Each scene shows the same named points in several views. A view is turned or mirrored, and shifted as a whole, has a little noise and may leave points out.
In the rows, 128 means zero.

Scene 1
View 1
z_551: [129 129 160  64 121 135 162 148  75 109 106 134 166 134 145 154 154 106
 100 140 122 188 135 131 139 119 121  97 152 159 119 139 130 110 128 156
 129 111 150 105 137 147 133 108 119 131 159 118 154 125 123 136]
z_837: [140 132 116  71  93 152 120 142 134 128 103 132 131 144 130 157  83  86
 102 119 130 174 156  90 124 135  98 137 160 157 151 193 183 151 141 151
 138 129 225  84 154 132 122  94 134 120 209 139 163 166 122 142]
z_926: [148 115  82  81  91 170 135 114 131  99 125 121 152 141 109 139 161 125
 120 134 149 172 149 115 120 187 107 125 135 161 151 152 181  93 128 150
 117 108 141  99 156 131 123 135 165 122 199  82 140 136 141  98]
z_727: [119 139 175 149 144 132 118 176 135  82 125 141 174 102 156 136 105 102
 136 130 101 135 141 159 149 124 147  94 143 118 106  71 139 133 167 134
  92  95  84 125 149 160 144 116 129 136 137 135 126 126 133 128]
z_85: [130 147 161 158 146 123 102 185 140  72 125 139 169  99 152 134  83  90
 137 127 123 128 144 137 150 141 146  96 143 118 116  65 165 138 167 126
  86 101  84 123 138 146 146 127 121 126 161 141 124 134 139 116]
z_933: [139 113  84  76  72 186 134 103 150 115 120 124 138 145 110 150 135 120
 115 128 119 171 161 116 114 171  94 146 147 153 157 191 176 116 140 156
 129 118 184  93 173 137 120 111 170 124 195  96 150 151 139 120]
z_723: [138 114  95  85  82 173 130 121 137 111 117 123 142 133 121 149 121 114
 119 132 120 167 154 113 123 176 114 137 147 154 151 166 179 121 143 157
 124 115 154 104 165 129 123 112 164 125 188  99 156 145 143 112]
z_910: [123 132 152 120 116 147 120 159 147 101 114 138 151 117 144 147  90  97
 122 125 101 148 150 136 135 129 120 117 152 129 125 130 156 146 163 138
 109 112 148 111 159 153 138 104 135 130 163 137 141 147 129 138]
z_146: [120 120 164  80 111 150 161 143  97 112 110 139 163 125 149 157 146 119
 110 145  87 175 137 152 139 119 127 107 152 148 117 136 123 119 141 154
 124 109 134 115 153 154 139  95 134 137 137 113 153 121 135 139]
z_580: [141 119 122 108 125 165 154 116 126  70 134 137 172 138 111 120 228 138
 128 139 141 161 137 169 122 144 115  89 131 141 118 108 137  58 123 140
 101  86  89 109 148 169 131 155 152 126 158  83 112 108 126 105]
z_600: [127 125 120 143  99 172  94 146 202  94 128 137 140 120 128 138  75 103
 130 112  99 128 163 137 124 148 107 139 145 111 142 145 181 154 179 134
 104 113 157 103 179 150 132 107 160 124 178 138 131 162 134 133]
z_498: [139 120 108  83  85 158 135 133 115 110 121 119 149 123 128 158 107 112
 117 137 119 169 147 109 130 185 127 133 145 159 145 150 176 127 147 160
 121 115 141 111 161 121 128 106 158 131 177  97 161 140 152 109]
z_306: [144 130 105 128 113 151 103 149 148  84 127 126 152 121 129 130 109  99
 132 124 149 145 155 116 131 174 119 121 134 138 143 113 190 121 145 134
 103 105 122 106 151 132 131 137 152 120 198 114 130 147 136 104]
z_72: [127 121 112 130  91 170 102 141 189  98 126 131 138 123 127 142  78 104
 129 119 100 137 164 131 126 160 114 139 145 124 148 146 184 149 174 139
 109 111 152 104 178 144 131 106 164 125 180 126 136 160 141 126]
View 2
z_306: [137 138 155 133 119 120 153  87 101 114 153 109  97 108 170 125 126 139
 105 166 127  89 167 125 129 120 150 115 118 142 110 108 119  99 126 126
 145 104 133  87 132 138 136 142 143 140 114 122 123 127 112 125]
z_600: [131 125 152 108 115 120 129 105 122  98 146  72 111 121 152 108 121 127
 138 170 128 146 174 106 134 155 159  93 123 167 110 111  99 104 142 134
 158 165 124 102 130 109 139 151 155 126 102 100  93 124 113 145]
z_926: [128 162 151 126 135 147 159 111 100  80 162 139  99 117 168 128 147 115
 127 123 114 102 148 145 126 121 139  82 105 167 104 110 121  58 123 135
 150 123 138  90 133 170 128 138 126 155 113 163 164 140 104 109]
z_723: [120 162 158 132 121 142 147 106 111  87 155 135 111 126 164 135 133 118
 133 143 114 109 146 142 135 140 132  86 113 183 117 128 115  69 134 137
 144 152 129 100 147 151 122 145 135 147 113 152 146 138 105 106]
z_551: [169 177 136 129 148 147 152 119 118 159 145 166 129 108 155 164 135  94
 120  99 139 106 119 116 147 105 107 120 114 152 153 149 132 105 135 147
 127 133 151 167 172 122 152 143 107 159 123 135 149 119 115 104]
z_498: [119 168 162 142 124 145 155 100 106 104 150 151 116 128 164 147 130 121
 124 150 113  89 140 149 137 135 117  96 111 185 128 136 124  68 136 140
 132 144 128 106 158 152 120 143 133 147 116 154 147 132 106  98]
z_933: [120 163 152 120 133 147 147 121 110  68 161 132 111 131 160 128 143 111
 147 129 113 128 144 140 135 137 136  62 105 197 112 123 114  49 133 146
 150 168 133  99 136 158 122 144 132 148 108 165 155 141 101 108]
z_580: [154 150 113 102 133 169 134 123 102 110 162 154  78  87 163 136 152  87
  97  68 128 105 150 136 112 120 145 132 121  79 101  95 117 110 112 102
 143  71 161 127 142 140 176 155  80 175 117 126 184 148 105 102]
z_85: [160 122 146 128 107 118 135  87 116 169 133  98 106  96 166 135 105 138
  85 176 148  88 163 105 134 132 143 165 137 109 132 120 116 160 133 113
 136  92 133 120 155  91 161 148 140 132 118  70  85 112 118 137]
z_837: [153 172 165 133 156 115 166 109 120 112 153 117 142 136 156 136 138 123
 155 150 126 130 138 103 158 106 130  62 100 221 144 146 125  57 145 180
 145 186 134 119 138 138 115 129 158 136 112 160 117 113 114 128]
z_727: [159 122 132 109 106 135 121  98 125 168 132 108 110  94 159 142 112 117
  97 145 150 106 156 111 132 145 136 166 141 103 134 124 111 166 135 109
 134 108 139 147 168  80 172 156 121 141 116  63  98 121 118 126]
z_146: [153 164 136 116 130 158 130 123 126 146 140 157 125 110 149 161 130  89
 128 100 136 122 122 127 139 141 107 127 124 147 150 149 120 121 139 132
 129 151 147 171 179 105 158 153 104 157 119 117 140 128 113 100]
View 3
z_551: [135 124 103 136 137 114 125  79 179  92 123 110 128 107 142 161 181 130
 166 162  90 153 124 154 130 140 136 121 113 120  97 138 158 110 103 142
 158 130 129 141 125  87 174 146 164 158 151 160 135 138 142 159]
z_600: [130  89 104 161 128 113 142 149 142 114 116 128 131 120 147 101 112  98
 132 106 113 140 101 119 139 166 107 144 100 142 122  95  59 137 134 112
 135 111 154 112 137 158  89 124 125 151 158 108 106 137 128 118]
z_498: [115 102  94 142 135 122 149 109 150  86 124 108 163 106 144 135 165 112
 158 117  90 150 106 147 131 136 122 115 115 114  85 109 108 118 120 169
 139 130 156 131 142 120 112 182 138 135 146 123 113 109 167 129]
z_933: [104 132  84 150 127  98 134 116 149  87 114 112 143 118 124 116 185  98
 135 130 113 155  84 128 122 167 123 127 106 109  96  93  93 100 114 154
 114 134 184 138 126 141 107 183 141 135 137 141 117 110 190  87]
z_146: [138 121  98 133 130 109 118 103 172 101 134 108 119 109 150 161 157 131
 157 132  81 156 136 142 127 121 170 134 112 107  71 151 141  93 103 136
 159 116 142 154 117  85 167 143 178 156 159 163 145 155 136 154]
z_727: [162  81 126 147 144 118 138 135 147 125 137 128 132  98 183 137 104 131
 161  96  92 142 152 137 139 124 136 147 105 139 105 152 130 149 141 110
 180  93 118 113 139  98 145 116 144 173 168 121 133 147  71 194]
z_85: [160  73 128 151 152 127 149 129 138 120 131 128 151  95 188 132 108 127
 169  98 100 136 140 144 141 133 108 140 106 154 126 136 133 172 145 116
 177  97 112  95 147 106 132 125 125 174 163 104 124 124  67 197]
z_723: [113 115  87 148 132 108 143 113 145  86 121 110 156 109 140 121 176 107
 146 119 103 153  96 138 124 150 121 126 109 112  92 101 101 113 123 161
 127 130 169 131 134 128 108 185 137 138 139 130 116 107 170 114]
z_72: [126  89  99 159 131 111 147 145 142 110 121 123 139 112 147 106 121  97
 137 107 109 140 101 122 133 158 111 139 100 137 112  96  66 133 135 127
 133 111 160 115 140 150  92 141 125 147 153 108 108 127 136 120]
z_580: [153 155 106 141 147  67 108 122 123 118 138 112 141  95 182 120 189 125
 142  92 125 163 138 117 109 142 168 152  98  91 106 151 184 124 147 123
 153  95 179 128 111  79 163 196 152 175 135 175 170  95 109 162]
z_306: [135 108 113 156 145 106 146 132 126 109 119 124 163 103 170 108 150 107
 150  94 121 146 109 132 130 159 106 137 101 133 125 110 118 157 149 131
 144 107 153  99 141 126 108 168 116 159 145 112 123  88 119 150]
z_926: [116 137  90 148 136  91 133 111 136  90 119 111 159 107 143 113 200 101
 142 120 119 158  95 134 118 160 120 127 104 105 107  99 125 119 130 157
 121 127 185 128 129 122 114 206 135 143 131 145 128  84 174 110]
z_910: [144  90 110 149 134 122 141 126 161 108 126 123 126 114 148 133 123 117
 152 127  98 139 116 139 137 150 118 137 108 144 111 120 100 132 121 117
 153 114 129 121 136 126 130 115 143 157 160 124 120 149 119 150]
z_837: [112 115  91 150 122 126 148  90 183  77  99 118 134 124 111 132 179 101
 151 177 104 141  74 150 137 184  85 109 111 144 118  81  93 118 101 142
 122 150 139 127 140 155 117 132 138 135 140 129  99 131 189 104]
View 4
z_727: [134 134 121  92 167 161  93 148 110 134  99 159 110 129 151 136 132 114
 157 144 122 121 109 138 118 125 134 160 139  89 133  68 126 115 131 129
 156 101 116 104 140 179 151  93 147  97 131 167 135 172 151 118]
z_72: [107 117 115 138 153 133  84 100 133 138 111 132 138 106 184 182 118 114
 129 151 103 129  92 155 143 139 148  61 100 110 122 114 125 122 116 104
 155 146  98  86  93 128 137 135 127 122 154 165 137 138 125 151]
z_551: [142 154  94 113 124  96 128 127  76 101 165 172  87 149 145 117 133 120
 149 106 107 112 126 142 158 108 118 120 122 140 138  94  91 127 164 112
 138 112  99 127 127 120 110  84 145 105 116 133 107 149 134 190]
z_146: [137 153  93 141 116 106 126 126  83 121 145 180 111 148 153 133 133 119
 143 115 122 120 117 119 154 112 116 131 118 135 142  85  92 116 159 114
 139 116 107 112 129 131 119  75 154 115 115 142 111 162 131 171]
z_580: [122 148 158 142 139  83 113 104  52 128 127 169 101 181 157 100 107 101
 154  87  77 145 143 108 143 154 113 154 176 141 109 124 120 127 138 155
 120 124 121 134 115 134 166  83 138  82 142 141 116  86 144 128]
z_85: [133 116 133  69 181 170  82 148 116 124 108 145  99 116 149 141 129 115
 159 145 105 118 109 163 117 132 142 132 142  76 120  79 135 117 121 126
 163 100 104 112 130 181 151 109 132 101 133 174 143 169 160 125]
z_600: [104 118 113 137 166 137  84  99 141 134  99 132 141 102 186 181 118 114
 129 164 105 124  88 155 132 128 153  69  97 112 126 108 129 124 113 105
 158 144 103  72  98 129 137 147 127 119 162 163 137 138 125 140]
z_910: [130 131 103 107 157 138 104 129 117 119 119 156 115 122 156 145 133 119
 145 149 118 111 106 152 134 113 140 116 110 111 140  83 114 124 136 115
 159 116 103  94 126 138 125 115 139 112 137 152 128 162 137 157]
z_498: [120 128 116 128 118 114  95 107  94 129 162 149 118 122 167 173 121 111
 131 108  90 146 116 151 172 145 132  47 114 123 110 120 102 116 135 104
 139 135  91 135  91 123 124  95 130 128 118 156 121 147 133 182]
z_926: [112 128 135 141 127  86  99  82  84 120 161 146 113 143 174 151 107 105
 134 100  68 148 131 148 173 152 133  43 124 141  99 147 115 128 133 114
 127 145  96 132  80 101 133 118 116 115 142 145 121  98 128 176]
z_723: [114 127 116 142 125 102  98  95  96 127 159 147 120 128 174 168 114 111
 126 112  84 143 116 150 173 143 136  40 108 132 110 131 109 122 133 102
 136 143  95 125  84 110 122 111 126 126 134 152 122 128 128 179]
z_837: [121 132  80 123 141 102 108  94 122  91 164 140 104 107 170 160 126 121
 126 143  91 108 106 181 167 101 144  24  71 145 133 122  99 132 142  81
 151 139  78  97  93  80  89 141 115 129 141 139 117 135 116 219]
z_306: [121 114 141  96 161 133  81 107 106 119 136 134 104 124 166 152 114 108
 149 125  78 138 120 170 144 149 144  67 131 103 103 123 132 123 119 119
 145 125  97 127  92 140 140 125 116 108 139 167 139 126 143 147]
View 5
z_600: [124 125 142  88 127 130 149  93 151 149 128 146 167 166 142 133 119 122
 128 118 149 108 120 129 102 152 104 165 152 121 120 142 128 139 144 152
 101  92 121 135 116  96 127 154 122 129 146 104 132  87 153 156]
z_72: [129 126 135  94 136 135 142  94 148 140 135 149 163 157 135 125 125 120
 132 121 155 111 124 129 105 141 102 165 160 119 115 141 122 134 143 152
 105  99 124 133 121 109 135 147 121 123 144 109 122  93 155 156]
z_933: [137  93 135  92 155 124 122  88 142 122 166 162 161 141 108 119 156 100
 173 108 151 118 133 127 115 132  92 151 215  95 100 148 111 144 106 144
 118  92 127 116 127 170 156 109 124  89 116 119  99 119 151 140]
z_85: [138 189 145 112 172 153 126 127 124 152 115 132 147 135 137 130 136 161
  77 140 136  66 113 128 127 155 132 132  93 155 132 130  91 106 149 136
 148 139 135 136 137  64 124 159 109 155 155 102 122  95  92 150]
z_910: [133 137 143 102 155 149 126  98 149 143 129 136 162 151 141 142 134 130
 127 105 136  79 118 126 119 157 112 136 125 116 120 125 124 116 126 136
 138 115 150 122 129  99 132 147 109 134 142 112 133 110 112 143]
z_306: [136 153 150  99 176 130 132 117 127 142 135 149 142 133 101 113 154 137
 107 138 141  88 122 122 119 134 113 153 167 139 116 148  75 134 135 150
 125 118 104 138 134 110 137 131 120 119 134 108  97  95 121 156]
z_498: [148 128 127 102 178 157 110 105 146 116 151 161 154 127 109 109 161 120
 156 132 161 104 132 126 118 125 100 141 169 111 106 132 100 124 120 153
 134 122 136 117 146 154 167 114 110 103 129 129  92 118 133 154]
z_723: [142 118 131  99 168 140 118 100 140 123 157 160 156 134 106 113 160 111
 158 119 157 112 135 128 117 130  96 150 191 109 102 139 101 131 116 148
 126 107 129 121 139 157 160 111 120  97 124 125  96 116 143 147]
z_837: [142  85 162  88 174 144 118  74 177 126 144 149 149 173  88 141 149  96
 179  76 148  67 113 105 100 152  82 155 188  68  99 117 118 134 107 154
 111  96 133 124 133 127 155 120  99 103 108 131 121 134 122 165]
z_926: [141 114 140  97 174 117 121 103 125 126 167 161 154 123  95 112 169 113
 146 123 145 113 132 125 128 127 101 147 215 118 104 158  81 144 103 144
 128 103 114 121 135 165 154  97 126  87 114 114  84 115 140 138]
z_727: [135 184 134 111 161 155 121 120 117 155 120 135 161 130 165 136 141 159
  89 133 129  78 122 134 139 156 134 113  84 154 131 133 107  94 135 119
 165 139 160 119 134  83 125 156 114 155 161 101 134 103  91 125]
z_580: [135 167 127 117 172 103 112 127  64 153 174 150 166  86 145 122 186 151
  91 132 113 119 136 147 179 138 144  93 177 176 121 182  70 120  85  96
 190 123 144 118 126 163 126  94 146 113 137  85  85 111 102  77]
z_551: [153 132 143 110 198 155  92 102 129 130 152 139 155 127 112 148 178 130
 148  86 127  62 115 123 150 155 113  96 148 106 108 122 105 102  82 117
 183 130 174 105 144 142 156 106 102 115 121 123 113 148  77 114]

In a view up to two points have been moved. Name them for each view, in the order of its rows, or write -.
view 1 | z_926
view 2 | z_498
view 3 | z_146, z_306
view 4 | z_910
view 5 | z_580

Scene 2
View 1
z_224: [162 123 116 146 112 171 145 105 140 109 111 100 112 130 133 104 134 110
 126 156 121 130 122 134 133 102 156 127 129 110  97  97 124 139 149 103
 132 149 125 127 112 130 106 140 161 100 118 201 104 163 126  97]
z_188: [ 91 161 184  98 134 153 115 101 143  78 142 120 173  93 100 117 156 132
 134 129 151  74 158 162 116 135 142 107 119  67 110  96 110 189 183 136
 175 133 132 150 120 133 100 125 176  77 206 167 113 151 129 132]
z_664: [ 91 204 155 115 153  98 129 133 102 138 137 177 138  98  92 134 110 133
 181 140 158 100 189 137 117 163 123 131 130 110 119 112 123 130 163 144
 161  81 146 144 118 175  91 120 149 122 160 118 127 107 105 128]
z_45: [130 153 158 131 131 150 104 117 131 117 133 121 150 131  98 131 130 120
 164 130 142 122 140 140 128 123 125 123 132 103 122 119 136 145 163 137
 156 122 139 141 130 140  95 148 156 114 148 169 132 146 126 120]
z_510: [130 163 148 153 146 135 110 131 114 139 119 139 142 146  94 134 122 127
 190 126 145 136 144 115 132 121 113 130 136 130 121 129 139 113 154 145
 138 114 144 134 130 151 103 144 143 145 110 158 133 136 116 116]
z_66: [117 153 158 123 134 152 123 108 136  97 124 123 151 115 107 119 147 129
 145 134 143 101 149 142 124 123 137 118 126  95 106 106 118 158 168 134
 156 129 136 139 119 137 104 130 164 102 161 171 114 150 124 117]
z_111: [186 155  82 156 118 124 163 127 116 165 110 144  85 140 124 118 104  92
 145 154 143 156 135 124 124 118 146 141 140 157  89 114 139  92 137  92
 123 116 151 131 122 151 112 125 134 139 101 161 117 131 119  82]
z_804: [156 123 115 180 123 168 124 139 108 145 101 110  92 166 122 122  93 128
 194 163  99 180 125  91 156 102 125 146 139 124 142 118 162  84 117 129
 119 119 115 113 106 159  71 173 140 137  43 191 130 144 107 111]
z_307: [124 179 126 151 147 113 138 141 100 156 114 163 109 133 104 133 103 128
 193 147 145 134 167 107 129 138 120 142 139 136 120 121 132  97 141 134
 132  90 141 125 117 172  95 131 136 149  96 136 127 116 103 111]
z_243: [120 155 130 131 136 138 166 103 137 103 105 136 122 102 123 103 155 122
 123 149 150  87 162 131 119 122 153 121 119 116  75  90  88 149 160 117
 135 137 137 127 111 135 129  99 163 112 144 165  85 145 121  97]
z_670: [173 151 102 140 111 136 141 119 125 145 123 131 102 134 121 119 107  95
 141 152 140 147 134 137 126 120 150 133 137 130 101 109 144 116 146  92
 139 125 142 134 121 148 102 135 144 116 126 170 127 139 122  93]
z_585: [168 139 141 110 100 167 104 100 148 106 149  96 147 129 112 122 126  91
 121 131 142 131 117 175 121 113 156 115 132  90 112 108 155 163 171  98
 172 147 139 155 131 124  96 154 163  77 188 192 138 163 139 109]
z_527: [113 156 156 130 129 152 118 120 124 111 128 124 135 122 110 121 123 131
 166 146 128 118 150 134 133 130 132 128 129  85 127 101 138 144 156 134
 154 116 127 134 111 151  80 147 162 102 141 166 123 143 115 129]
z_314: [138 153 167 112 124 159  97 103 147  96 141 107 174 126  94 126 148 109
 137 112 154 109 127 163 118 120 138 108 131  92 107 119 133 171 182 128
 171 143 146 155 137 122 113 140 165  94 190 180 131 161 141 117]
View 2
z_670: [152 153 124 144 145 136 166 132  96 136 105 116 106 134 154  82 156 111
 116 121 130 132 126 175 112 127 118 129 130 152 127 122 112 124 119 165
 106 139 140 140 129 136 120 125 136 179 130 149 144 139 128 113]
z_664: [195 112 110 150 133 138 148 148 145 104 141 118 104 129  83  94 126  94
 166 123 161  65 174 193 108  82 126 121 154 125 160 147 148  92 114 105
 121 130 134 120 103 154 139 151  96 145 114 134 108 119  95  69]
z_527: [208 127 106 130 146 134 150 130 112 108 112 113  93 132 120 120 142 134
 134 116 162  97 162 179 117 115 123 116 129 120 143 116 130 136  94 125
 135 147 125 105 137 131 100 146 148 143 126 133 125 151 115  89]
z_243: [181 138 129 114 156 127 138 116 117 162 139 111 126 141 156 140 115 128
 147 114 186 103 159 158 119 113 114 117  95 127 152 117 166 133 139 140
  95 120 149 133 129 134 123 114 130 178 164 143 130 153  87 106]
z_510: [184 152 133 153 154 147 137 139 128 123 101 103 104 135 122  98 148 124
 138 137 100 100 131 162 114 121 139 121 143 110 151 147 126 126 100 127
 145 154 135 116 123 135 121 164 114 145 128 118 126 140 137  83]
z_804: [186 171 156 181 147 169 160 151  66 103  93 120  94 144 139  94 184 124
  93 115  86 146  97 152 120 116 143 115 123 101 109 134 105 134  67 159
 161 166 119  80 147 117 100 175 138 185 144 126 182 144 172 116]
z_307: [168 152 148 183 139 160 143 155 119 117 125 117 113 139 112  78 149  90
 143 126 102  98 127 170 113  98 139 120 147 115 143 159 134  94 107 131
 133 142 142 118 110 143 143 167  82 174 129 130 145 114 132  86]
z_111: [129 162 149 166 145 151 165 140  92 144 108 120 115 142 160  68 157  95
 116 119 105 141 105 164 111 119 124 126 128 147 122 137 116 108 126 172
 104 136 148 143 121 138 137 131 111 199 139 150 162 126 137 113]
z_224: [176 153 126 123 161 130 158 115  83 146 102 115 104 139 176 126 147 145
 109 113 156 138 132 159 120 136 117 122  96 136 125 100 129 156 114 168
 112 142 137 122 149 118  98 118 167 176 152 141 150 162 124 123]
z_66: [198 130 104 109 158 121 137 116 128 136 112 107 103 133 134 132 128 144
 143 122 174  93 169 171 115 124 120 121 119 123 155 115 144 147 116 122
 122 137 136 126 131 133 103 134 148 136 132 128 107 161 101  92]
z_585: [176 135  73  90 156 107 166 104 119 135  81 103  89 120 156 106 145 160
 118 128 163 124 160 186 110 154 110 132 133 166 139  91  98 166 120 150
 107 148 130 153 145 128  88 110 190 124 105 141 100 173 116 104]
z_314: [189 135  77  87 165 106 140 103 143 142  90  94  97 121 143 125 128 162
 140 135 162  98 169 180 114 149 115 128 132 142 160 107 122 162 122 125
 118 147 135 149 134 132  93 122 168 108 113 124  85 172 108  85]
z_188: [216 106  73  82 154 106 138 105 146 130 121 106  97 126 122 151 111 157
 157 123 213  72 202 186 115 125 111 121 118 132 167  98 152 153 122 106
 114 133 131 129 134 134  94 121 165 115 125 132  81 169  78  81]
View 3
z_307: [ 94 164  92 155 111 108 109 112  96 141 127 128  96 136  88 104 127 110
 141 161  87 132 114 114  79 144 136 158 130 102 171  99 124 143 127 149
 149 168 156 153 123  73 103 100 151 147 120 154 174 120  90 118]
z_585: [126 155 150 162 188 148 139 163 115 105 137 107 157 118 137 170 127 143
 138 145 148  95 127 128 132 128 176 133 143 120 124 103  94 134  85 167
 152  86  90  92 115 160 147 107 100 103 153 136 123 133 136 137]
z_314: [114 152 132 182 191 144 150 173 111 127 139 100 148 136 127 180 121 143
 106 148 142  81 137 133 142 131 164 135 154 134 131 117 109 133  84 147
 136  99 105 112 148 147 143  94 114 127 173 143 139 134 144 135]
z_45: [109 159 129 181 170 131 129 145 105 133 144 117 128 144 118 156 122 131
 122 149 119 102 126 131 115 140 157 145 146 118 152 106 112 136 102 152
 134 118 122 127 140 112 129  93 128 126 148 148 152 124 114 128]
z_224: [145 158 124 148 167 194 111 124 129 120 137 130 151 119 118 130 122 113
 160  97 137 117 141 118 136 145 194 154 133 120 157  89 101 138 101 194
 151 121 122 112 113 129 151 119 127 125 121 138 135 129 125 119]
z_510: [ 93 155 105 170 141 120 112 128  93 134 134 121 115 142 114 142 117 114
 131 152  91 114 124 121 102 151 154 160 134 112 171  97 125 131 101 147
 144 127 147 161 138  85 113  85 152 128 145 156 164 118 101 117]
z_111: [116 162  73 108 104 144 100 114 115 104 107 122 123  90 103  98 129  96
 182 145 100 136 115 100 100 142 170 160 109 104 157  85 107 139 105 179
 184 143 144 146  84 109 117 126 146 124 117 148 152 134 117 119]
z_527: [118 162 145 185 173 135 127 131 104 147 152 130 124 156 106 140 126 136
 126 135 126 111 125 131 108 139 155 144 152 116 154 108 111 139 120 158
 127 138 123 114 140 108 134  97 120 132 133 139 155 122 100 124]
z_243: [136 164  84 145 140 174 140 138 143 145 112 111 130 126  77 112 127 115
 124 113 134  95 144 109 146 128 156 143 150 140 138 128 118 152 119 170
 155 174 139 115 138 131 138 124 131 174 133 144 165 145 147 119]
z_66: [125 159 125 181 177 148 141 149 120 145 139 112 135 148 104 152 124 133
 108 130 132  89 137 130 137 135 158 139 157 132 142 119 115 141 107 154
 131 134 120 111 150 126 140  97 125 145 147 143 153 132 127 124]
z_670: [120 158 106 129 130 146 111 126 113 109 120 120 131 104 109 116 130 116
 170 144 114 126 118 111 105 140 170 147 120 109 148  93 104 141 106 176
 170 130 125 125  94 122 126 120 127 122 122 144 144 130 120 125]
View 4
z_243: [117 112 115 129 133 134 128 111 121 116 140 139 116 149 129 154  87 160
  99 108 146 125 173 120 136 121 127 114  92 121 123 112 112 152 155 119
 156 134 150 143 112 126 118 140 148  93 102 127 111  92  82 124]
z_188: [150 111  82 112 161 144 152 114 157  61 129 147 109 114 146 142 129 166
 120 127 141 188 141 115 184 156 144 154  74 128 129 111 117 193 162 169
 137 161 121 163 116 103  98 121 125  97 100 107 133  89  70 139]
z_111: [115 139 166 122 109 139 161 114  86 191 142 143 114 173 114 144  97 134
 103 109 149  79 151 127 106 126 155 118 166 121 102 128  77  98 133 106
 119 132 141  90 124 141 135 165 148 147 130 132  85 132 134 128]
z_307: [132 105 171 119 116 139 186 159  87 185 120 166 148 165 121 127 122 108
  83 118 149 111 133 118 118 148 155 129 164 108 115 111 113 123 163 118
 137 130 119 150 129  88 115 183 135 144 150 134  78 126 110 147]
z_670: [122 138 150 112 130 145 161 110 102 161 140 145 105 155 120 140 111 139
 119 116 147 107 147 122 119 134 161 135 151 126 107 131  79 123 139 124
 113 145 128  92 119 144 133 149 143 139 119 123 103 129 130 128]
z_585: [147 153 100  93 154 145 156  85 149  88 148 140  77 115 135 146 133 166
 147 130 144 162 134 126 163 154 169 157 117 134 117 137  75 151 134 164
  93 171 120  92 122 157 124 120 126 133  97 104 133 126 123 131]
z_314: [158 136  91 106 147 141 164  99 158  82 142 148  98 117 139 146 136 163
 125 129 144 173 131 130 176 158 160 152 110 128 122 130  94 155 141 164
 114 162 124 133 124 123 104 137 119 125 104 115 126 118 103 144]
z_664: [142  89 149 126 122 155 198 154  99 142 106 164 146 161 133 111 124 128
 100 122 145 137 120 113 161 155 153 158 124 125 117  99 118 177 165 156
 148 152 129 165 130  46  89 163 140 120 156 119  85 104  78 147]
z_45: [151 125 117 102 144 139 171 127 138 117 134 158 118 125 136 145 139 138
 106 130 149 157 130 125 152 158 161 142 136 114 123 125 105 139 154 147
 116 150 112 141 126 120 111 153 119 138 115 123 114 124 109 146]
z_804: [126 125 170  85 155 121 163 161  95 201 133 164 127 128 110 152 150  92
  92 133 155 119 148 115  71 156 158 108 197  87 124 128 104  79 174 100
 101 126  75 118 119 180 160 172 117 166 115 141 110 154 152 150]

In a view up to two points have been moved. Name them for each view, in the order of its rows, or write -.
view 1 | -
view 2 | z_307
view 3 | z_243
view 4 | z_314
